Points on a hilly landscape, in no order, each with its height.
A climber steps from a point to the highest of its 2 nearest points, and stops where none of them is higher. Distance is the straight distance between rows; heights are no part of it.
z309 (h 3.83): 120  98  44  87  82 111 115  69 115 125 119  83 111  85 110  97 109 128 108 119  77  99  83 148  81  66  76  89 100  39 116  91  88 114 101 116  96 115  57  80  83 106 106 115 119 116 116 115
z448 (h 3.21): 108  68 127 137 115 101  63 116 108 110 103 111  76 108  80 118  85  96 124 143 120 112  86  92  96 109 123  96 101 146  86  92 132  84  74 123  86  84  84 123 113 105  71  80  83 111 126 110
z885 (h 2.88):  76 129 102  59  98 106 114  99  86  86  97  95 108 113 144  69  64  96  46  82  94  64 111 136 107  79  99  86 120 109  99  95  55  92  89  93 137 101 113 115 123  94 114 108 105 100  66  80
z675 (h 3.70):  89 105 134 106  89  83 131 135  58  96  77  94  94 114 113 112  93  69  87  59 105  74 105  76  75 115 102 119 100 113  62 127  93 128 106  70  88 100 134  99 104 107 131 102 127  86 110  89
z826 (h 3.19): 101  90 112 110  78 102 109  87 125 115  88 114  93 110  46 107  80 133 104 133 100  99  75  69 112 130 130  87  61  89 114 119 111 101  85  98  94  82 113  67  81  89  85 133 105 100 113 117
z620 (h 2.25): 107  86  95 114 103 102  89 111  83 105 104  88  92  97  91 108  81  95 119 111 128  88  74 126  81  78 129 119  98 120  93  96 106  86  80 137  80  99  66 131 107 101  77  91  98 119 140  75
z358 (h 3.43): 111  93  73  87 109 123  99  80 131 100  91 110 105 112 112  80 118 106  85 116  81 109 126 133  95  53  74  68 144  84  91  81  78  95 103 114 104  99  93  85  83  87 102 103 118 105  82 103
z643 (h 5.38):  59 134 141 102 110  96  77 108  94 110  75 108 102 117  82  94  62  82  96  97 131  87  92  45 137 132 134 103  88 133 118  86 113  45  86 108 122  64 140 120 127  88  69  89  68 103  86  78
z983 (h 2.26):  82 128  89  61 107 111  74  90 126 104 122 118 111 123 114  79  95 108  66 117 101 103 128 121 127 116 125  94 104 108 118  92 102  62  96  95 130  92 102 114  94 102  91  99  65 102  62 111
z995 (h 3.68): 114  92  80  89  62 120 133  94  92  97 112  97 123 111 115  86 118  98  68  67  82 101 107 150  93  77  86 106  85  85  75  99  81 127 108  86 104 110  64  98  74 117 105 130 124  94  95 121
z52 (h 2.90): 102  92 117  95 110  82 104 127  98  75  95  92  93  91 107 112  85 118 117 105 114 105  86  56 104 132 106 102 109  91 104 124 117 104  94  80 117 118 145  99 124  98 126  95 103 105 102 101
z205 (h 1.01): 151 121  83 115  91 128 100  76 103 118  76 105  90  90 122 109 161  97  94  77  71 115 110 163  53  56  54 102 112  75  79  94  77 122 113  95  72 106  75  75 116 106 114  78 128  90 103  74
z582 (h 4.60):  57 128 144 116 119  98  77 109 103 118  82 106 109 116  97  86  74 103  92  96 138  95  89  32 148 109 129  87 102 135 124  60  98  51  78 122 125  85 132 115 119  62  60  80  78  79  63  96
z43 (h 3.39): 109 101  86  80  95  83  72 114 115  92 103  86 103  86  77 134  77 124 113 138 103 107  73  87  98 115 146 109  93 106 121 123 118  91  78  89 127 100 103 109 131 119 122 123  70 136 127  87
z234 (h 1.33): 100 110  99  83  71 110  94 113  85  99  89 102 109 122  86 112  89  96  77  88  89  76  82 120  91 104 134 110  96 119  88 107  94 105  88  79 120  94  79  99 113 122 114 135  85 114 119  83
z276 (h 4.04):  54 128 141  97 121  77  77 118 107 123  96 100 100 113 126  85  69  97  95  88 141  86 105  40 148 108 110  89 121 116 110  86  90  59  82 110 142  89 149 139 121  71  93  72  90  78  56  89
z838 (h 4.96):  90  93  84  75 109 105  90  90 141  93 124 106 122 100 112  89  99 136 106 136 100 128 103  84 126 116  98  87 111  94 131  94 101  93  96 102 123 113 102  96  91  92 106 107  94 101  80 126
z242 (h 2.95):  72 108 122 108 112  92  97 126  85 106  75  97 106 114  75 111 108  96 122  54 106 106 120  41 137 152 116 115  65 126 108 107 150  72 115  73  96  82 140  97 100 130  77  96  59  97  93 113
z975 (h 4.63):  81 108 119 104 103  97  92 125  73  84  87  91 116  99  81 115  76  74 113  89 118  92  85  63  99 117 139 134  88 131  99 111 130  74  84  80 105  89 118 124 117 116 109 115  71 119 121  70
z898 (h 2.62): 102  75 114 113 129  80 104 121  87  80 104  85  94  86 118 109 110 114 137  92 116 125  79  43 112 141  87 108 106  97 100 111 129 101 106  89  98 133 129 112  92 105 105  87  94  93  92 116
z704 (h 4.30): 113 100  66  73  76 129  93 105 127 122  91 101  91 124 118  83  96 103  67 101  81  83  96 163  90  46 106  82 127  90  84  99  82  82  60 104 122  92  61  87 106 115  92 117  90 111 107 112
z734 (h 2.32):  87  97 126  99 113 112  95 131  82 106  86 129 104 136 111 101 114  58  85  70 109  97 142 101 106 113 134 116 114 162  68  98 123  85  97  65  87  91  98 113  94 127 105 101  86  96 106  92
z647 (h 4.92):  96 106  89  83 110 105  80 120  89  92 101 100 107 102  85 130 102  83 100 100 100 108 110  97 104 121 158 116  96 137 109 120 137  73  86  76 106  87  99 118 131 139 103 114  59 136 117  68
z300 (h 3.71): 111  96  88  91 112  78 113 101  65  61 128  70 121  66 137 104 107  92 137  86 112 108  94  83  97 115  69 130  99  64 108 115 111 125 130  98  99 137 110 102  87  95 132  79 104  97 100  89
z638 (h 4.15): 117 102  93  86  66  95 114 101  87  94 101 101  96 103  33 120 103 103  84  84  73  93 105 105  99 139 127  99  51  93 105 132 105 113 104  65 101  77  98  81  86 134  92 138  76 112 123 122
z994 (h 5.44):  92  90  82 109  75 105 135  62 121  98 103 122 122  99  78  80 114 136  93 125  85 119 107 113 126 134 102  81  69  73 103 102 101 125 105  88 104 106  84  61  56 106  81 135 127  74  84 143
z927 (h 4.45):  83  81  95 112 110 115  98  89 118  94 109 121 125 112 110  83 122 120 112 119 106 122 104  92 115 106  79  92 112 107 106  79 110 110 109 114  89 117  91  93  72  93  87 100 101  90  85 128
z933 (h 3.15): 144  80 130 142 114  81 106 123  70 105  84 101  60  85  87 122 100  65 109  90 111  90  79  79  61 105  87 107 109 120  71 116 106 128  96  87  64  86 114 105 122 100 112  77 117 103 125  83
z176 (h 2.76):  72 115  95  59 124  81  83  96 136  97 136 113  85  91 139  94  89 133  83 121  92 107 117  86 133 109 103  78 144  69 119 120  89  93 109  82 145  97 141 115 119  91 142  86  78 105  50 107
z617 (h 4.55): 112  85  84  99  75 123  93 108 121 139  92 109  82 125  99 103 111  98  82  99  99  84  91 146  84  44 123 100 104 107  81  95  98  83  69 109  88  91  51  94  95 126  77 109  99 105 131 112
z764 (h 1.95):  84  92  89  67 125 122  70 101 130  99 131 120 108 127 125  83 121 104  95 120 110 128 134 121 118  92 107  99 131 130 111  80 106  66  95  98 105  98  87 118  94 106  92  80  67 103  73 119
z207 (h 4.95): 120 101  67  99  55 100 140  71 108 105 100 107 112 105  65  98 101 131  71 108  55  95 100 137 118 123 110  92  47  61 111 119  91 118  89  82 122  93  69  75  61 116  91 140 114  86  94 140
z95 (h 3.26):  79 118 106  78  95  97 111 112  64  76  83  79 110 111 123  91  53  73  78  72  97  60  85  99  85  89 106 114 110 116  82 111  76 116  91  94 127  99 124 107 135 103 125 113 114  95 103  60
z71 (h 4.50):  52 141 120  83 114  83  86 116  86 103  93  95 111 101 102  97  81  86 103  72 115  97 115  51 146 140 112 116  76 113 128 102 114  45  97  86 138  77 144 131 121 106  90  93  58 111  89  77
z618 (h 3.45): 144  99  73  95 111  74 107 103  76  73 105  77  96  61 127 118 105  92 134  88  89 107  82 102  74 105  68 117 105  68 103 122  93 145 129  92  92 124 106  80 116  94 145  80 120 113 106  81
z21 (h 3.80): 102  80 113 129  78  95 118  94  87  98 100  96 100  94  67 102  81  99 113 112 115  94  70  79  88 112 113 113  71  93  97 110 110 121 106 114  78 104 105  89  89  75  97 111 120  85 139 102
z185 (h 2.85):  81 104 112  99  82 101 100  75 127 103  86 132  92 111  74  93  74 137  82 140 102  99 100  81 135 134 126  71  87 102 118 104 103  84  91 110 129  79 115  78  88  80  78 120 102  95  86 112
z776 (h 3.41): 114  94 100  89  83 107 126 109  79  90 115 102 123 100 119 107 139  92  92  77  85 115 123 121  98 114 103 130  94 106  79 111  94 128 123  67  91 115  76  86  72 122 118 119 110  95 108 120
z101 (h 2.77): 113  64 120 128 115 107  80 108 141 125  89 151  77 124  71 113 115 130 113 140 110 122 107  76 127 126 123  72 108 131 100 103 143 101  79  98  84  84 103  90  93 104  71  89  89  86  94 136
z10 (h 0.63): 151  90  76 119 123  95 115 102  87  85 125  92  97  63 129 118 136 107 141  99  91 120 111 136  98  89  76 110 108  79 115 104 103 124 129 102  63 131  48  95  81 102 105  74 114 104 119  81
z140 (h 4.89): 136  81 104 119  77 102  82 121 127 145  85 119  66 108  79 130 111 106  89 106  93  97  90 124  70  59 118  87 117 113  89 110 107 112  66 101  93  76  67  89 114 117  90 108 103 102 142 125
z62 (h 4.01):  67  93  91 101 112 118  90  92 119 110 112 133 123 125 115  58 129 123 102 104 115 123 132 101 143 112 100  73 113 126 101  68 111  87 104 105 100 110  89  92  68  96  76  96  94  72  57 140
z328 (h 2.87): 131  75 136 145  98  84 106 119  82 121  85 131  64 106  70 114 122  65  93  81 113  95 106  97  65  87  97 106 104 140  64 115 108 119  84  89  54  78  90 100 106 100  88  83 111  98 153 108
z402 (h 1.36): 111 118  83  72  71 109 101  87  97  94  95 104 111 114  79 101  86 100  65  95  67  76 107 143 115 123 121  94  74 100 110 106 102  85  91  83 135  84  78 102  99 127 102 127  74 108 102 104
z886 (h 3.79): 128  85  97 100  92  75  92 117 101  90 103  85  89  75  74 140  90 120 127 141 103 116  71  87  96 113 122 119  93  95 114 130 120 113  90  99  96 110 103  93 120 110 113  98  93 123 139 107
z653 (h 0.90): 159 117 103 130  96 106 105  99  84 121  96 111  65  73 111 125 162  80  99  68  78 114 111 141  66  74  57 115 106  97  88  99  80 130 122  82  47 100  62  76 106 101 112  68 136  88 125  92
z630 (h 0.41): 146  95  83 144  95  96 127  75 109 127  93 119  88  85  81 114 145 110 127 126  81 116 103 120  76  94  65  86 104  59 106 101  98 138 126  95  54 113  72  67  79  93  89  86 130  96 129 123
z759 (h 3.22):  81 100  89  88  80 102 143  73  83  72 104  77 108  80 100  83  73 120  96 105  91  81  74  75  98 108  75  97  87  61  94 100  79 132 110 113 105 118 126  82  94  68 114 117 144  94  98  99
z827 (h 2.17):  65 119 116  93  98 100  75  90 111  91  97  88 119  90  73  88  59 110 109 119 129  99  81  48 139 121 115 104  75 105 138  82  92  63  76 121 122 102 122 110 102  75  82 114  77  98  95 101
z832 (h 2.10): 147  83 111 129 140  83 105 118  95  87 106 111  76  80 124 107 153  90 122 103  82 149 120  92 101 119  77 102 136  97  84 118 115 122 128  77  81 126 101  96  88 130 111  77 101 100  93 128
z145 (h 5.37): 100  74 103 115  79 112  98  91  97 111 104 117 113 112  78  99 118  94 108  94 109 105 106 113  97 109 126 118  67 122  93 101 111 103 114 100  76  96  75  85  68 108  78 116 100  92 120 121
z278 (h 1.68): 112  97  88  83  82  97  98 120  71  93 105  77 107  81 118 121  90  90  97  71  93  90  86 125  74  75 108 127 117 101  82 113  95 134 101  94 112 114  93 103 132 110 136 104  96 116 128  71
z790 (h 3.00):  90 111  90  71  87  89  69  91 112  74 105  74 109  75  70 124  60 116 135 143 114  98  67  72 110 113 122 126  78  98 143 111 103  78  77 107 122 105 108 113 124  90 110 125  76 126 131  92
z15 (h 2.83): 121 101  99 128 142 101  91  82 100  87  82  95  97  91 130 100 130  84 127  98  98 110 106 106  72  86  53  84 113  85  78  87  90 115 136 102  94 114 110 103  86  81 114  62 111  85  72  60
z159 (h 4.11): 118 108  54  86  64 136  95  98 111 126  91  82  90 106 123  81 112 101  63  73  73  80  89 168  77  37  70  87 120  61  81  91  70 101  72 109 112 101  61  82 107 120 108 124 114 107  95 105
z787 (h 4.38):  97  97  86  94 116 109 117  81  83  75 132  80 133  93 131  80 109  92 131  83 117  91  99 115 102  97  57 115 106  74 107  84  92 102 138 124  78 134  76 110  66  82  94  85 106  88  94  77
z774 (h 1.26): 120  79  92 117  99 105  83  85 143 154  84 117  73 122  72  97  86 117 116 155  94  74  74 126  80  41 118  68 109  85 111  84 103  84  63 157  86  83  85  94  96  94  67 106 113 105 131 128
z707 (h 3.47):  85  99 110  96 109  86 114 128  66  83  83  76 100  95 137 109  74  66  93  59  97  73  97  87  77  95  85 101 114  97  77 116  94 132 113  81 112  97 141 100 135 101 145  93 133 100 104  77
z794 (h 2.38): 123  88 109 103 100 107  78 113 152 137  81 158  66 133  76 113  96 121  87 143 102 104 113 103 117 116 152  69 113 123 102 109 142  85  80  91 107  62 113  88 101  95  90  87  90 107 103 120
z455 (h 4.48):  95 102  65  70  87  96  91  86 138  88 125  91 117  87  79 109  81 145 110 155  94 115  88  95 116 124 110  99  79  78 141 107 101  96  91 101 132 113  99  89  95 100 103 125  87 111 104 119
z600 (h 1.83):  83  86  76  68 121 100  80 103 110  82 145  74 133  90 128  93 109  94 112 114 113 127 107 126  99  90  90 119 120 105 111  96 100  89 104 117  93 118  76 127  86 107 109  94  80 114  88  99
z324 (h 3.62):  55 123 129  80 135  80  80 118 113 105 100 100  79  96 141  88  74  97  85  91 123  90 117  60 127  88  90  75 147  89 118  99  78  74  98 103 148  85 152 137 128  73 127  70 102  86  45  82
z23 (h 3.32): 112  98 105  75  93 105 107 130  86  95 100 121 111 111 126 111 126  97  80  78  84 118 142 112 111 119 124 119 108 115  77 122 111 108 109  50 113 110  90  94  88 140 127 115  87 102  97 120
z174 (h 3.88):  75  99 109  98  88 104 106 108  66  86 103  89 116  97  40  99 102  67 104  72  99  97 109  90 103 130 130 123  54 130 108  94 129  88 114  95  76  78  95 103  90 135  77 125  67 105 126 107
z42 (h 2.55):  79 131  96  60  99  96  73  90 118  84 115  89 113  92  71 106  66 109 106 131 115 103  95  64 133 137 122 104  74 103 150  95 105  56  78  97 131  83 118 120 125  97  92 102  54 122  98  99
z693 (h 2.49):  77  80 118 116 129 102  65  88 116  98 116  99 108 103  95  77  79  89 116 125 143 104  73  68 107  76  80  83 106 106 115  63  84  63  77 158  90 109  98 125 103  61  64  71  81  95  77 104
z976 (h 2.57):  86 127  82  73  95 107 100  59 115  93 111 108 122 106  97  73  76 121  63 125  88  97 112 123 141 130 106  83  79  84 132  93  83  74  86 101 147  98 103  98  86  99  81 113  83  95  59 113
z304 (h 4.13):  88  95 112 102 101  99 133  98  88  89  92 117 100 109 132  85 106  97  72  81  84 100 131  85 110 100  88  85 119  99  78 104  92 124 129  85 101 112 108  95  85  96 111 111 131  75  79 107
z757 (h 3.05):  75 118 117  77 113 105 121  96  93  93  71 103  90 112 145  79  91  92  45  78  82  73 135 122 104  69  78  60 143 106  77  92  68 104 110 102 123  90 127  92 123  84 113 102 131  83  64  75
z938 (h 1.84): 114 102  80  86  79 109 114 114  68  98 122  78 106  84 120 104 105  85 101  59 102  83  86 145  71  65  97 140  99  86  85 106  91 118 119 107  84 118  58 108  96 112 109 101 102 110 128  76
z283 (h 5.95): 101  93  88 114  71 116 122  78 112 117 102 120 116 119  76  81 114 109  89 114  96  99 102 117 106  99 108  93  80  97  97  91 102 119 106 103  84  94  75  73  55  98  84 129 121  79 108 139
z474 (h 2.24):  70  99 124 107 129 101  69  85 112  97  97  91 114  99 107  75  80  78 103 106 126  92  89  69 103  61  61  64 133 101 118  59  54  76  87 149  98 114 112 114 105  54  77  77 100  89  48  83
z874 (h 3.30):  57 130 123  73 116  83  90  88 119 103 126 107 103  95 135  74  67 113  59 107 116  93 114  74 143  98 104  73 140  85 129  86  58  73  90 111 139  99 134 128 119  71  91  86  96  74  31  95
z333 (h 3.42): 120  83 146 141 132  82 103 113  82  92  67 100  68  97 105 112 104  79 120  88 112  99  84  50  78 118  73  88 108 103  72 110 107 116 114  99  88  98 141  92 102  86 105  68 126  87 101  86
z802 (h 3.65): 110  89  95 102  83  95 102 102 110 101  95 111  87  95  30 123  97 114 111 117  94 113  91  80 108 131 146 105  63 108 116 120 126  92  95  84  94  81 101  85  96 121  86 122  77 112 133 122
z607 (h 4.09): 109 102  52  72  88  98  96  76 130 102 123  92 116  91  99 106  87 134 112 157  82 109  79 122 103  79  88  83 115  58 136  92  86 104  89 117 121 116  81  85  94  94 113 119 104 120 107 121
z781 (h 1.67): 100  70  85  97 120 118  76 104 136 113 111 110 102 117 108  86 115  96 106 141 108 114 108 137 102  60 110  86 125 120 104  71 110  74  78 129  94 100  71 108  87 113  73  82  87 108  97 125
z188 (h 2.42):  67 114 118  93 101 104 100 116  79 110  87 128 100 114  64  96  94  66  92  64 101  94 141  64 131 150 125 111  75 134 104 106 158  55 110  83  91  61 123 115 115 131  68  94  66 119 100  97
z116 (h 3.17):  83 100 107  71 126  81  96 130 101  82  93  90  89 100 129 108  71  99  99  99 105  91 108  85 103 110  99  97 132  92 101 109  96 101  95  82 138  97 151 112 130  94 136  92 103 111  83  82
z282 (h 0.51): 148  96  70 127 109 109 120  74 110 114 100 107  90  80 109 119 147 111 140 115  79 124 108 146  80  73  65  94 103  61 116  88  98 111 127 105  63 119  50  85  82 100 102  82 126 100 116  87
z82 (h 0.78): 159 102  89 136 102  91 129 107  74 110 116 108  62  69 103 122 147  93 118  79  93 111 101 122  82  95  79 124  97  88 104 114 102 136 126  93  40 108  49  85  96 100 103  72 120 101 138 101
z233 (h 1.44): 123  70 101 114 113 117  69 101 134 132  90 117  73 117  89 111  97 106 111 149 112  95  93 141  94  49 129  77 111 122 100  89 114  71  60 144  90  82  71 108 108 112  66  93  92 114 124 121
z887 (h 3.87):  85  91 130 109 102  90 139 106 102  98  74 116  82 108 106 102 108 119  75  88  87  95 122  59 111 120  86  69 116  90  75 129 100 121 108  79  89 102 142  75 101  89 102 103 142  77  77 111
z667 (h 3.69):  85 101 101  73 114  98  93 118 103  85 113  96 114 102 121 111 104 101  98  95  99 112 126  93 113 131 124 112 100 108 104 113 116  89 108  64 119 102 112 109  98 120 117 103  72 113  92 104
z696 (h 3.49):  85  92 117 113  80  94 142  82  79  77 103  85 106  86  87  89  88 107 107  95 114  85  76  55 102 128  95 113  66  82  93 109 100 127 119 108  84 120 133  79  82  63 107 107 125  76 118 101
z48 (h 3.20): 110  63 126 143 125  98  78 118 118 112  97 122  80 107  78 108 109 122 137 122 123 131  98  41 124 144 123  93  92 135  91 101 143  96  81 101  88 106 109 103 100 105  72  81  76  94  90 133
z193 (h 4.71):  89 105  88  90 111 118 116  76  79  84  97  84 118 102 134  70 111  76  99  66 101  88 103 122  84  69  38 101 110  86  90  69  62 101 131 122  80 118  96 100  81  72  96  89 115  93  79  65
z37 (h 4.58): 124 114  80 104  49  94 121  90  99 110 106  90  97  90  66 117 103 118  78  95  61  91  78 125  92 115 115 104  54  71 103 128  85 123  82  74 114  94  73  85  83 122 110 140  98 102 122 127
z869 (h 4.41):  88 101  98 105  93 114 133  71  77  86  83 100 118 104 124  77 122  89  72  67  81  92 114 103  93  82  55  80 114  90  66  83  74 130 140 101  82 109 105  90  85  83 109  98 151  78  83  88
z236 (h 2.02): 113  86  83  96  94 107  96 118  81  98 117  89 105  93 116 105 115  92 112  89 118  99  98 146  89  72 121 132 104 110  88 100 115  94 101 111  76 115  50 117  96 117  90 102  91 109 133  92
z400 (h 4.19):  85 135  84  55 108  94  83 111  82  87 116  92 116 100 110 114  96  84  94  90  87 103 128 100 117 135 127 125  91 118 112 120 118  68 102  64 132  95 108 134 121 140 122 113  54 130  90  80
z816 (h 3.64): 102  86 122 124 116  86 129  96  85  85  61  92  84  93 100 107 100  99 104  88  96  93  82  44  85 117  69  76 105  78  68 119  98 140 112  97  82 110 154  75 114  73 111  87 144  84  86  90
z956 (h 2.56):  78  99 111  98  98 103  88 109  81  84 103  80 126 108 100  85  76  75 106  96 130  91  79 100  93  92 114 125 101 118  97  85 103  84  97 128  95 111  95 130 100  92 100  98  87 108 119  77
z511 (h 3.63): 105  96  53  92  86 118 116  59 122 121  99 100 120 113 104  66 108 112  87 125  90 101  96 149  99  55  65  74 114  57 109  75  82 101  97 118  99 119  71  78  65  91  89 121 127 102  99 119
z862 (h 2.86): 130 126  89 122  80 107 134  80  84 109  94  80  94  75  95 110 110  96 108  71  86  71  78 110  56  84  68 110  83  67  81  88  69 135 130 100  55  93  98  71 114  66 120  82 155  89 110  61
z227 (h 4.14): 125  86 107 105  77  83 116 113  83 100 102  95  91  81  69 124 103 101 111 106  93 102  73  90  87 113 121 125  79  92  94 140 110 134 109  91  77 108  95  86  99 108 112 112 103 111 141 108
z720 (h 2.84):  68 102 114  94 105  96 107 104  98  83 102  85 124 103 112  86  81  95 110  98 118  91  90  69 108 108  93 112 109 110 108  89  95  87 102 110 116 118 116 111  87  78 109 104 105  94 101  93
z102 (h 4.68):  99  82 108 116  98 101  80 109  89  95 110  94 117 102  74 111 106  87 125 102 120 115  98  94 101 127 135 133  72 137 102  98 134  90 104 108  84 100  85 109  90 116  81 100  81  99 128  95
z177 (h 3.24): 154 116  68 109  99  92 104  96 102 103  81  80  85  60 117 135 121 103 126  93  72 108  77 128  58  84  72 118  99  70 104 108  75 149 118  90  84 109 107  70 141  92 132  77 129 114  96  72
z831 (h 0.31): 136 101  76 151  71  95 135  78 106 153 104 113  75  79  67 106 138 115 104 101  79  96  88 120  54  75  80  95  82  52 113  91 101 140 104  97  51  93  64  63  79  87  90  96 150  86 141 135
z451 (h 3.01):  78 128  97  53 118  96  86 101 137  91 135 109 103  93 131  73  75 112  66 119  91  97 118 100 122  85  96  71 152  77 133  91  67  86  97 105 131  95 119 120 114  87 121  92  92  97  43  98
z918 (h 2.64): 133  99 117 142 139 126  81  69 103 104  87 115  81 107 121  92 139  86 123 106 103 122 119 122  78  72  49  85 105 100  79  82  88  99 110 111  74 112  79 109  77  90  70  63 113  79  83  57
z319 (h 1.94):  63 121 112  90  85 104 102  89  83  93  84 116 104  99  53  82  64  84  79  79  96  85 120  73 140 149 115  89  64 120 125  83 128  61 110 107 110  61 118 108 121 115  64 111  62 109 101 103
z349 (h 0.22): 119 101  86 141  55  98 128  73 121 153  91  99  73  92  65  99 103 118  86 110  79  75  74 109  54  61  85  74  89  56 103  94  84 131  88 121  74  76  92  68 102  72  95 113 152  93 135 117
z64 (h 1.37): 116  99  74  85 137  76  57 101 120  72 118  78  97  75 126 118 107  94 135 125  80 129 102 121  68  66  70  98 127  76 115 110  81 122 110 109 111 106 110 115 121  87 145  81  88 113  63  68
z456 (h 3.40):  75 117 126  94 110  81 114 125  89 120  83 102  90 120 100 110  93 121 107  56 120 110 119  48 137 159 113 108  80 100 101 120 130  75 105  71 118 100 160 108  94 114  81  96  78  89  70 103
z259 (h 1.76):  77  97 114 120  85 107  84  86 101  94  95  81 110  88  57  91  72 104 135 123 143 101  68  63 113 126 119 131  59 113 122  74 120  74  97 138  92  98 111 110  94  76  74 106  82  95 127  95
z766 (h 3.86):  45 139 118  93 107  74 109 114  81 125  91  95 108 112 117  96  90  95  91  57 116 103 149  58 151 151 103 106  75 107  99 106 114  57 119  83 139  85 149 126  97 118  84  90  66  86  57  90
z28 (h 1.11): 141 113  61 100  96 116  84  85 122 125  89  85  83  79 125 115 131 116 108 101  69 110  96 172  51  30  65  96 116  54 100  96  77 102  99 111  91 108  63  82 119 107 107  93 115 111 104  74
z854 (h 3.31): 140  64  94 129 127  87  75 113 109  96 120 111  90  82 101 124 117 116 140 133 109 139  95  97 105 118  95 107 107 105 101 102 124 115 108 107  80 111  80 109  92 111  82  85 100 114 120 117
z70 (h 3.16):  67 103 121 100  85 105 125  94  78  75  99  80 118  95  93  91  88 105  91  81 103  86  96  62 115 137  96 121  64 103  95 109  98  94 112  91 115 115 123  95  77  94 103 129 111  92 107  96
z5 (h 0.02): 109 109  73 130  35  98 140  86 106 128 122 100  91 112  62  91 129  94  67  67  85  78  99 137  56  75 121 105  41  74  79 100  79 116  84  96  86  78  53  81  52 103  74 130 119  79 129 138
z977 (h 2.63): 119  77 143 124 107  98  89 128  87 109  88 129  80 119  99 112 112  66  91  85 107  98 113 107  79  86 112 102 127 157  62 110 122 108  85  82  76  84  89 118 109 120 102  86  93 102 125  94
z681 (h 2.45):  71 106 129  95  91 118 102 105  87 100  76 124 106 143 102  80 102  74  67  65 105  88 138 106 106 102 126 107  97 148  77  84 105  85 105  84  98  84  96 105  88 102  80 114 100  77  90 100
z403 (h 3.25):  69  92 127 112  88 105 118 105  69  87  97 110 123 111  67  97 121  87 106  52 101 104 126  71 122 145 113 125  48 124  91 106 126  96 122  82  74  90 105  83  66 122  78 125  78  83  97 120
z727 (h 0.13): 104 112  87 132  40 100 122  82 104 149 105  91  82 115  72  83  94 105  62  79  87  68  70 127  55  57 106  89  66  68  78  95  75 120  77 124  79  79  73  83  82  80  82 124 139  85 126 125
z441 (h 2.80):  62 107 128 110  91 115 103 103  80  99  87 123 122 130  81  73 116  88  92  55 107  97 128  87 115 130 117 112  67 148  88  75 116  90 130  99  84  80  89  91  66 119  67 113  87  66  77 114
z730 (h 2.19):  70  96 100  82 139  96  59 114 110  88 143  76 117  99 130  89 108  88 110 108 130 136 103  89 118  90  92 122 119 130 115  79 106  71  84 113  90 110  87 159 103 113 100  73  53 100  74 101
z219 (h 3.02):  80 105  95  99  68 103 147  67  88  83 101  93 114  99  97  83  75 122  64 115  80  76  88 107 105 111  95  87  74  76  93 104  73 123 102  98 123 117 103  87  84  87 111 138 135  86  83 108
z305 (h 3.82): 121  60 113 135 128  81  70 115  99 100 115 100  76  87  90 128 102 113 136 141 127 138  81  66 116 136 124 119  79 127  94  99 146  92  84 106  76 105  91 120  98 114  68  82  81 108 120 120
z342 (h 3.07):  86 118  88  58  95 111 102 109  94  85  96  85 108 108 128  89  65  84  75  82  97  73  87 132  80  55  92 101 120 105  95  98  68 107  88 114 136 109 110 106 132 103 123 109 101 124 102  76
z460 (h 3.89):  72  93 115 112 111 113  72 103 111 102  99 101 113 117  80  99 107 103 118 113 117 117 108  69 131 133 123 115  81 142 112  74 133  65  95 106 103  91  99 104  99 106  72  96  69 100 101 116
z530 (h 4.08):  93  97 138 124 100  81 114 133  55  85  87  88 102 101  93 113  80  60 109  73 124  89  81  62  80 120 129 137  90 122  77 130 123 104  87  74  84  99 128 112 108 108 121 107  96  99 123  74
z912 (h 2.58):  79 110 113  73 145  94  67 128 118  83 129  95  98 101 131  89  85  86 103 116 117 104 114  91 104  78 103  95 143 121 110  84  92  71  84 103 114  96 111 141 126  98 117  72  62 113  68  90
z119 (h 1.59):  91  99  74  59 115  87  66 110 124  74 134  73 114  79 113 107  83 102 119 137 103 116  90 113  88  71  90 104 132  82 134 100  80  97  92 116 108 110  94 128 114  98 131  90  76 120  84  97
z384 (h 2.89):  89 100 115  83 123  92  74 115 110  86  87  95  88  99 121  99  80  84 110 107  96  98 101  99  90  64  83  84 144 106 106  95  77  94  89 120 125  90 121 110 136  80 126  80  90 111  84  76
z948 (h 1.61):  82 115  88  81  88 108 103  74  87  84 104 105 109 102  49  81  59  98  74  95  86  71 107 118 134 140 110  92  59 109 124  87 106  65 101 105 121  73  90 105 106 124  75 127  63 113 104 109
z88 (h 4.03): 109  83  98 113 129  87  98  97  79  76 125  87 115  68 135  99 120  92 146  86 114 113 101  92 109 117  58 113 108  87 105  95 120 104 135 112  76 134  88 116  76  87 102  67  99  89  98  83
z136 (h 2.82):  89 111  80  76  86  99 121  59 109  88 113  95 116 100 110  77  68 130  66 132  81  96  99 116 127 102  90  70 107  76 120  93  67 108  88 100 134 113 104  86  86  83 101 126 125  94  70 101
z295 (h 4.51): 124  92 106 109  71  93 111 123 101 119  87 112  72 103  78 125 110 105  81  95  92 101  88  95  71  92 115  97 109 109  83 131  99 132  84  74  89  86  95  75 119  99 114 112 116 112 138 118
z814 (h 1.23): 130 110  67  88 117 100  72  90 122  94  90  81  95  87 123 113 112 104 111 120  74 111  97 140  59  47  66  92 126  83 104 102  74 116 105 119 112 109  94  93 126  96 127  87 102 121  87  66
z67 (h 2.81): 100  75 132 122 132 102  65 111 107  92  93 100  85 111  97  92  70  91 124 126 124  94  85  80  99  91  93  87 120 133  94  80  98  78  74 135 103  91 102 127 119  81  84  73  90 109 107  92
z472 (h 3.03): 102 115  74 100  64 103 138  67  85 100  95  78 107  82  94  93  87 111  90  96  79  74  69 113  74  74  62  93  87  63  91  92  66 139 125 114  84  96 107  75 109  68 118 106 159 100 105  81
z577 (h 3.23):  95 109 105  94 130 124  88  88 125  94  75 108  93 121 135  79 116  90  74  98  87  93 134 137  88  45  65  58 144 103  88  78  65  94 108 103 114  98 118  91 108  78 110  86 119  93  61  82
z357 (h 3.91): 101 102  69  82  73 131 122  77  84  98  97  91 117 107 121  72 106  97  67  76  79  79  87 149  79  53  63  95  98  77  76  88  60 106 110 116  98 114  76  94  89  94 108 124 122 102  97  98
z162 (h 2.35): 119  76 110 125 152  75 101 119 107  96 104  94  83  90 121 112 144 112 140  86 109 137 110  54 110 134  71  86 131  88  85 114 119 109 115  83 100 132 136 103  86 110 114  76  96  95  66 136
z829 (h 3.04): 136 105 102 123 105  98 107  88  82  96  72  88  92  82 114 111 116  80 116  81  89  93  93 117  62  74  62 109 101  92  78  99  85 139 127 103  78  94 104  84 117  81 117  67 128  93 102  63
z670 (h 1.51): 111 114  93  75  88  98  93 139  90 100  94 105  90 104 117 121  96  88  86  88  87  85 109 120  89  86 139 110 131 125  84 130 104 120  82  67 122 101  99 109 137 133 137 113  83 124 114  74

For each start below, name the point where the climber stops.
z734 | z193
z630 | z116
z278 | z227
z402 | z643
z885 | z647
z794 | z283
z757 | z838
z233 | z227

Call two points neighbours if one is among the 2 nearest of the other. Go from one point of each pair to the other, from neighbour to neighbour, staying as high as possible. Name the lowest point that can't be avoided.
z140 and z647 | z23
z838 and z227 | z885
z305 and z283 | z48
